Points, in no order, along strands that fork and pass close to each other.
(in the rows, 128 means zero)
Two points are linked if the straight distance between their rows is under 107. Some points are linked to none.
par: [157 118 111 127 117 123 120 110 119 186 154 138 117 150 114 142 188 114
 119 142  98 152 131 154]
loka: [189 120 154  96 158 118 120  82 133 131 179 153 108 131 104  87 174 124
 154 142 110 176 123 128]
Gon: [192 119 106 102 164  94 125 116 159  94 172 182  85 115  89  72 185  96
 146 137 110 157 126 135]
dol: [156 123 119  89 130  91 173 149 128 136 161 124  76 153 166 121 195 112
 176 127 151 136  86 146]
rof: [ 83  92 118 120 144 172 103 130 130 119 148 114 169 104 126 159  62 138
 121 139 139  95  93 197]
seles: [122  91 174 124 154 100 105 147 108 156 126  93 145 149 117  84 160 114
 175 128  88 188 165 108]
Nef: [136 158 137 112 119 126 151 155  67 150 110  89 160 109 134 113  57 122
 170 175 152 128 107 105]
Tama: [129 159 131 100 129 147 175 131  86 126 124 119 101 136 196 129 100 119
 165 109 171 115 111 111]
pimi: [160 111 146 139 111 169 105 133 151 189 134 165 121 115 134 105 138 113
 133 148 143 158 149 143]
ziz: [137 134 129  99 156 101 166 144 132 114 132 125  44 149 184 121 182  97
 149 102 150 119 105 140]
vuv: [119 152 133 124  91  96 164 152  95 171 116  96 163 113  95 163 112 126
 165 151 141 168 100 128]
far: [137 115 175 146  75 151 103 153 156 194 119 154 138 116 121  80 144 109
 142 190 132 156 159 159]
Ketor: [ 82 126 120 121 122  84 147 106 111 109 108  88 152 101 117 168 132 145
 152  91 114 191 154 120]
zozum: [ 54 164 100 137 118 143 165 150 124 121 116 102 130 128 169 165 110 150
 119  92 165 140 151 163]
Topam: [105 136 123 188 166 169 125 157 129  76 114 133  88 153 191 112 128 118
  89  71 149 103 144  91]
Bufe: [ 87 165  62 167 134 112 166 115 134  30 120 120  96 124 112 118 112 124
  78  81 137 102 154 115]
Gafo: [ 86  92 179 140 121 166  90 139 148 138  87 104 206 116 106 131  59 173
 135 155 113 122 135 105]
rimu: [ 74 157  84 130 113 124 176 128 137 128 109 112 111 144 161 171 163 155
 118  97 160 134 151 144]
zulo: [ 95 107 153  97 128 150 103 130 130 143 147 109 174 113  89 140  51 143
 119 181 109 109  79 187]
Vef: [ 77 121  82 129 116  69 181 100 146 136 123 131 108 170 149 167 207 167
 121  94 155 129 164 111]
Biga: [172 131 185  64 124 145 109 147  97 134 141 127 121 151 175 111 104 109
 136 139 138  53 100 143]
fulep: [151 124 173 106  92 162  99 167 185 149 122 175 138 127 161  50 116 116
 145 214 128 109 126 185]
piven: [104 178 129 120 154 154 194 127 105  94 122 140  66 164 204 145 120 130
 134  94 181 109 117 107]
Dop: [167 118 121 149 149 148  83 109 139 133 124 150 111 116 129 118 123 121
  93 107 130 109 136 110]
kofop: [ 80 140  65 164 145 116 125 103 137  46 127 124 114  96  99 134  96 122
  82  84 135 113 132 148]
fef: [112 153 117 142 135 137 108 123 122  96 126 160 142  71 114 169  52 111
 129  87 175 142 119 156]
Mul: [125 118 185 115 143 136  71 173 224 147 109 157 146 103 156  60 136 106
 124 133 116 132 160 147]
fug: [144 147 129 109 125 139 146 123  81 143 117  95 141 123 162 119  90 129
 168 131 156 145 112  94]
zotal: [139 152 144 104  94 120 107 133 106 168 123 122 135 120 122 167 134 108
  97 120 112 115 137 169]
Gepa: [ 78 116  99 121 117 161  89 102 143 158 151 128 153 119  88 158  98 148
  84 154  70 155  99 178]
vem: [161 118  91 124 141  99 160  97 116  58 135 126  72 111 123  88 150  95
 107 105 123  94 147  78]
gaki: [175 104  99 106 140  50 154 149 170  83 164 185  88 129 107 106 209 100
 159 118 119 156 117 132]
rok: [127 142  51 221 124 155 127 114 133  97 117 153  90 135 131 106 124 121
  80  90 143 118 151  96]
Lav: [142 117 105 167 155 162  73 102 150 105 109 150 141 118 108 137 104 152
  81  93 121 109 138  89]
Deba: [116 130 189 100 124 132  99 129 136 150 133 104 188 123  77 129  58 159
 114 186  95 111  88 139]
miz: [155 119 156 146 106  68 119 115 132 141 134 172 113 113  70 174 188 110
 140 100 128 170 152 114]
pizu: [157 147  88 206 132 159 117 121 124 114 117 181  85 114 143 112 104 114
 117  86 176 131 134  83]
seb: [126 135 154 100 123  67 128  99 102  97 128 105 143 104  94 176 151 126
 132  92  87 168 147 122]
Pid: [174 138 145  72 139 155 105 121 113 138 139 120 151 139 159 146  80 129
 121 141 124  48  97 141]
mugo: [ 93 162 109 146 159 145 188 124 129  83 115 135  48 163 183 127 158 136
 118  87 182 127 145  92]
sofir: [ 75  93 115 141 132 188  88 112 158 148 129 132 169 119 103 154  73 170
  95 136  85 149 103 143]
zunad: [118  98  92 128 127 136 149 218 129 152 110 105 105 135 158  56 163 113
 169 212 107 150 123 132]
tedug: [133 119 105 110 144  87 149 188 192 111 115 171  73 127 159 121 184 108
 168  94 130 184 103 119]
foz: [112 122 191 130 134  96 114 137 104 172 129 106 160 145  65 118 138 142
 148 142  76 187 142  88]
gep: [159 115 182 132 110 170  97 131 178 180 145 165 156 129 142  57 110 128
 141 222 141  97 120 159]
nim: [188 129 163  80 153 142  84  99 131 146 161 125 146 154 129 116 132 135
 100 149 108  65  98 141]
tepil: [131 156 129 108  93  79 168 121 107 149 130 123 151 102 111 194 127 131
 162 109 160 163  99 147]
roza: [ 76 114  81 124 168 155 110 109 132  89 159 105 142 118 150 154  97 137
  85 115 137  86 102 201]
ninan: [ 65 123 109 146  95 124 188 188 120 177  91  91 112 166 169 122 175 139
 143 167 154 110 147 124]
buzak: [125 136 233 122 114 125 107 121 141 157 122 104 202 123  88 106  73 155
 126 199 116 105 120 117]
sipif: [142 110 152 116 168 203 109 143 157 101 105 123 182 135 138 161  80 178
 162 112 134  62 122 111]
zal: [104 111  89 109 135  58 196  97 136  85 133 128  95 140 137 148 207 132
 128 101 134 117 173  93]
Lizi: [143 147 181 122  85 115 115 140 106 184 128 133 162 128  86 143 144 116
 126 150 111 149 141 153]
Garun: [107  91 123 152  96  69 141 160 129 180 133 129 135 158 129 161 215 119
 139 114 114 141 159 149]
sutor: [ 46 138 103 144 123 117 151 128 120 116 112  87 150  94 129 158 112 140
 139  89 149 184 149 159]
tikik: [101 134 110 184 165 139 154 137 133  65 113 140  39 153 172  86 146 109
 110  78 163 129 135  90]
lil: [132 111 115 122 176 175  99 139 136  75 116 110 159 131 162 160  90 164
 122  92 121  60 112 124]
sul: [143 119  80 102 131  82 182  87 124 118 159 121 100 159 144 145 210 137
 140 130 120 133 136 120]
vipug: [113 165  78 202 110 123 160 126 138  40 120 125 100 156 124  94  81 123
  93  76 151  78 129 104]
barib: [117 124  71 198 129 116 148 131 146  96 108 147  48 138 131  91 171 100
 111  76 146 132 155 100]
nole: [100 146 150 133  67 130 167 177 109 169  98 126 110 133 160 165 144 107
 138 115 154 114 139 153]
lan: [107 163 103 214 151 150 142 149 135  42 127 134  87 173 161 121  90 122
  85  69 161  86 123  80]
Depir: [153 138 114  74 128  88 174  70 108  56 160 122 119 106  76 146 146 112
 114 126  88 140 132  96]
duzav: [150 143 102  90 120 102 179  65 108  97 163 119 123 107 110 146 137 136
 149 134 108 168 111 113]
sokam: [104  98 115 160 150 186  75 100 177 125 120 153 170 113  99 150  92 183
  97 109  99 148 125 109]
Nilav: [147 144  93 111 105 122 148  87 108 171 164 130 130 157 107 170 170 138
 121 159  95 154 107 152]
niz: [174 122 170 102 150 142 104 106 129 170 164 136 135 147 111  77 147 127
 137 167 107 155 110 136]
devu: [127 139  81 140 141 117 102 102 129  84 120 139 120 106  88 157  86 116
  70 105 116  95 114 155]
ranez: [131  95 133 103 145 132 118 193 137 148 119  90 129 141 161  48 148 109
 173 167 105 158 137 127]
zar: [139 106 147 107 137 134 117 161 125 153 122 108 106 127 177  78 148 109
 170 121 131 155 130 122]
katu: [145 142 189 127 100  90 117 128 113 177 150 151 151 140  59 155 177 120
 142 119 113 174 139 148]
nub: [157 137 121  99 132 116 154  82  89 124 132  99 132 118 129 132 111 143
 170 130 137 176 111  91]
zoze: [ 97 145  81 106 141 146 132 108 115 113 137  94 146 128 165 147 108 142
  97 114 119 112 113 165]
zeli: [129 114 231 154  97 132  93 132 145 155  94 121 186 121 109  82  83 146
 138 209 136  98 152 120]
Befaz: [104 108  99 157 101 133 168 200 116 173 104 110 103 144 156  90 174 119
 158 227 144 121 134 125]
Kuzab: [ 81 120 153 151  97 152 120 167 102 139  78  92 186 100 120 119  72 142
 137 147 122 152 154 106]
Nuso: [163 157  95 189 138 170 109 125 120 107 130 201 119 129 134 134  54 120
 131  98 178  90 112  85]
Nebal: [142 106 125 108 167 138  87 113 124  84 114  95 142 141 156 139 120 141
  94  91 104  76 125 106]
vab: [171 117 121  99 142  80 165  86 110  67 149 127  93 104  86 112 174  95
 123 111 108 134 157  78]
konel: [147 136 114  97 141 120 110  68 125  99 144 138 129 107 100 157 102 136
  91 125 105 132 107 130]
dilus: [ 87 106 113 137  99  82 171 172 126 179 120 102 123 169 157 139 195 120
 150 135 141 129 132 135]
ler: [162 108 187 120 147 159 101 113 158 187 161 137 162 145 127  56 125 136
 137 202 115 117 111 133]
Fodo: [121 136 111  97 144 141 124 123 106 104 118  90 118 142 185 144 128 132
  87  93 111  77 121 135]
pabog: [131 130 176 100 130 101  92 113 111 132 111 103 158 119 110 139 130 130
 117  88  97 149 152 117]
Laga: [173 101 120 143 116  54 143 113 139 101 157 188  97 115  66 132 210 102
 148 111 127 151 145 110]
Sonek: [131 111 130 151 103 174 111 119 126 198 133 128 156 146 100 100 111 149
 111 213  97 142 129 111]
pegib: [128 109 161 134  72 150 111 182 136 152 109 141 117 134 152  63 131 110
 154 210 122 114 143 167]
ravot: [130 134  89 162 168 160  86 128 153  90 136 172 148 108  83 176  52 131
 121 107 163  63  91 171]
bakup: [155 129 156  86 150 146  91  76 139 135 147 133 160 133 102 148  92 163
  96 142  99 113  88 131]
rur: [117 152 128 133 110 115 103 139 112 131 100 120 112 117 133 169 152 103
  84  78 117 112 158 146]
bera: [156 110 152 132 123 177  94 121 128 166 124 145 147 121 153 118 107 129
 127 133 136 123 137 117]
nese: [120 153  98 105 105 143 122 101 119 168 162 126 143 134  96 171 114 137
  95 162  88 146  94 187]
levo: [134 110 162 117 135 115  98 133 121 143 115 112 118 119 143 110 162 108
 146  96 117 151 162 117]
raton: [169 115 116 118 121  94 140 123 123 150 168 146 101 141 131 136 213 114
 149 126 126 150 122 147]
gole: [150 155  67 181 146 153 109 116 132  69 137 182 137 114 100 144  39 134
 128 100 175  83  95 120]
fav: [162 130 110 103 146 114 130 111 111 104 135 126  66 133 155 114 167 105
 114 104 125 101 130 116]
rotap: [132 172 133 118  96 116 136 128 113 144 122 145 142  77 115 188  88 114
 151 101 163 159 124 159]
Zul: [140  94 179 130 148 193 102 123 169 140  93 121 188 128 126 135  82 184
 146 141 133  86 138 101]
gir: [137 148 151 129 109 102 160 177  69 162 101  97 158  98  94 133 109 130
 164 192 149 148 121  92]
fute: [ 90 115 150 146 108 121 122 153  99 169  95  80 165 125 104 133 123 129
 134 147  86 174 169 104]

Follow the links from the first point to the second, and from the first to the third. Name the last point that the two ways share.
pizu / fef / raton: fug
vuv / pimi / Nuso: fug
ninan / sokam / zoze: levo
rok / Nilav / Vef: raton
devu / Nuso / fav: tikik
fug / zunad / sofir: raton
Garun / rof / sul: levo
Bufe / fef / pizu: tikik

A fork is a point with three links, a tip a point with one. Leave the first point through the second and follow the links. Name the first fork or tip that comes.
Ketor / sutor: raton
Gon / gaki: rur
seles / foz: zeli
Fodo / Nebal: levo
nim / bakup: tikik
vipug / Bufe: Biga
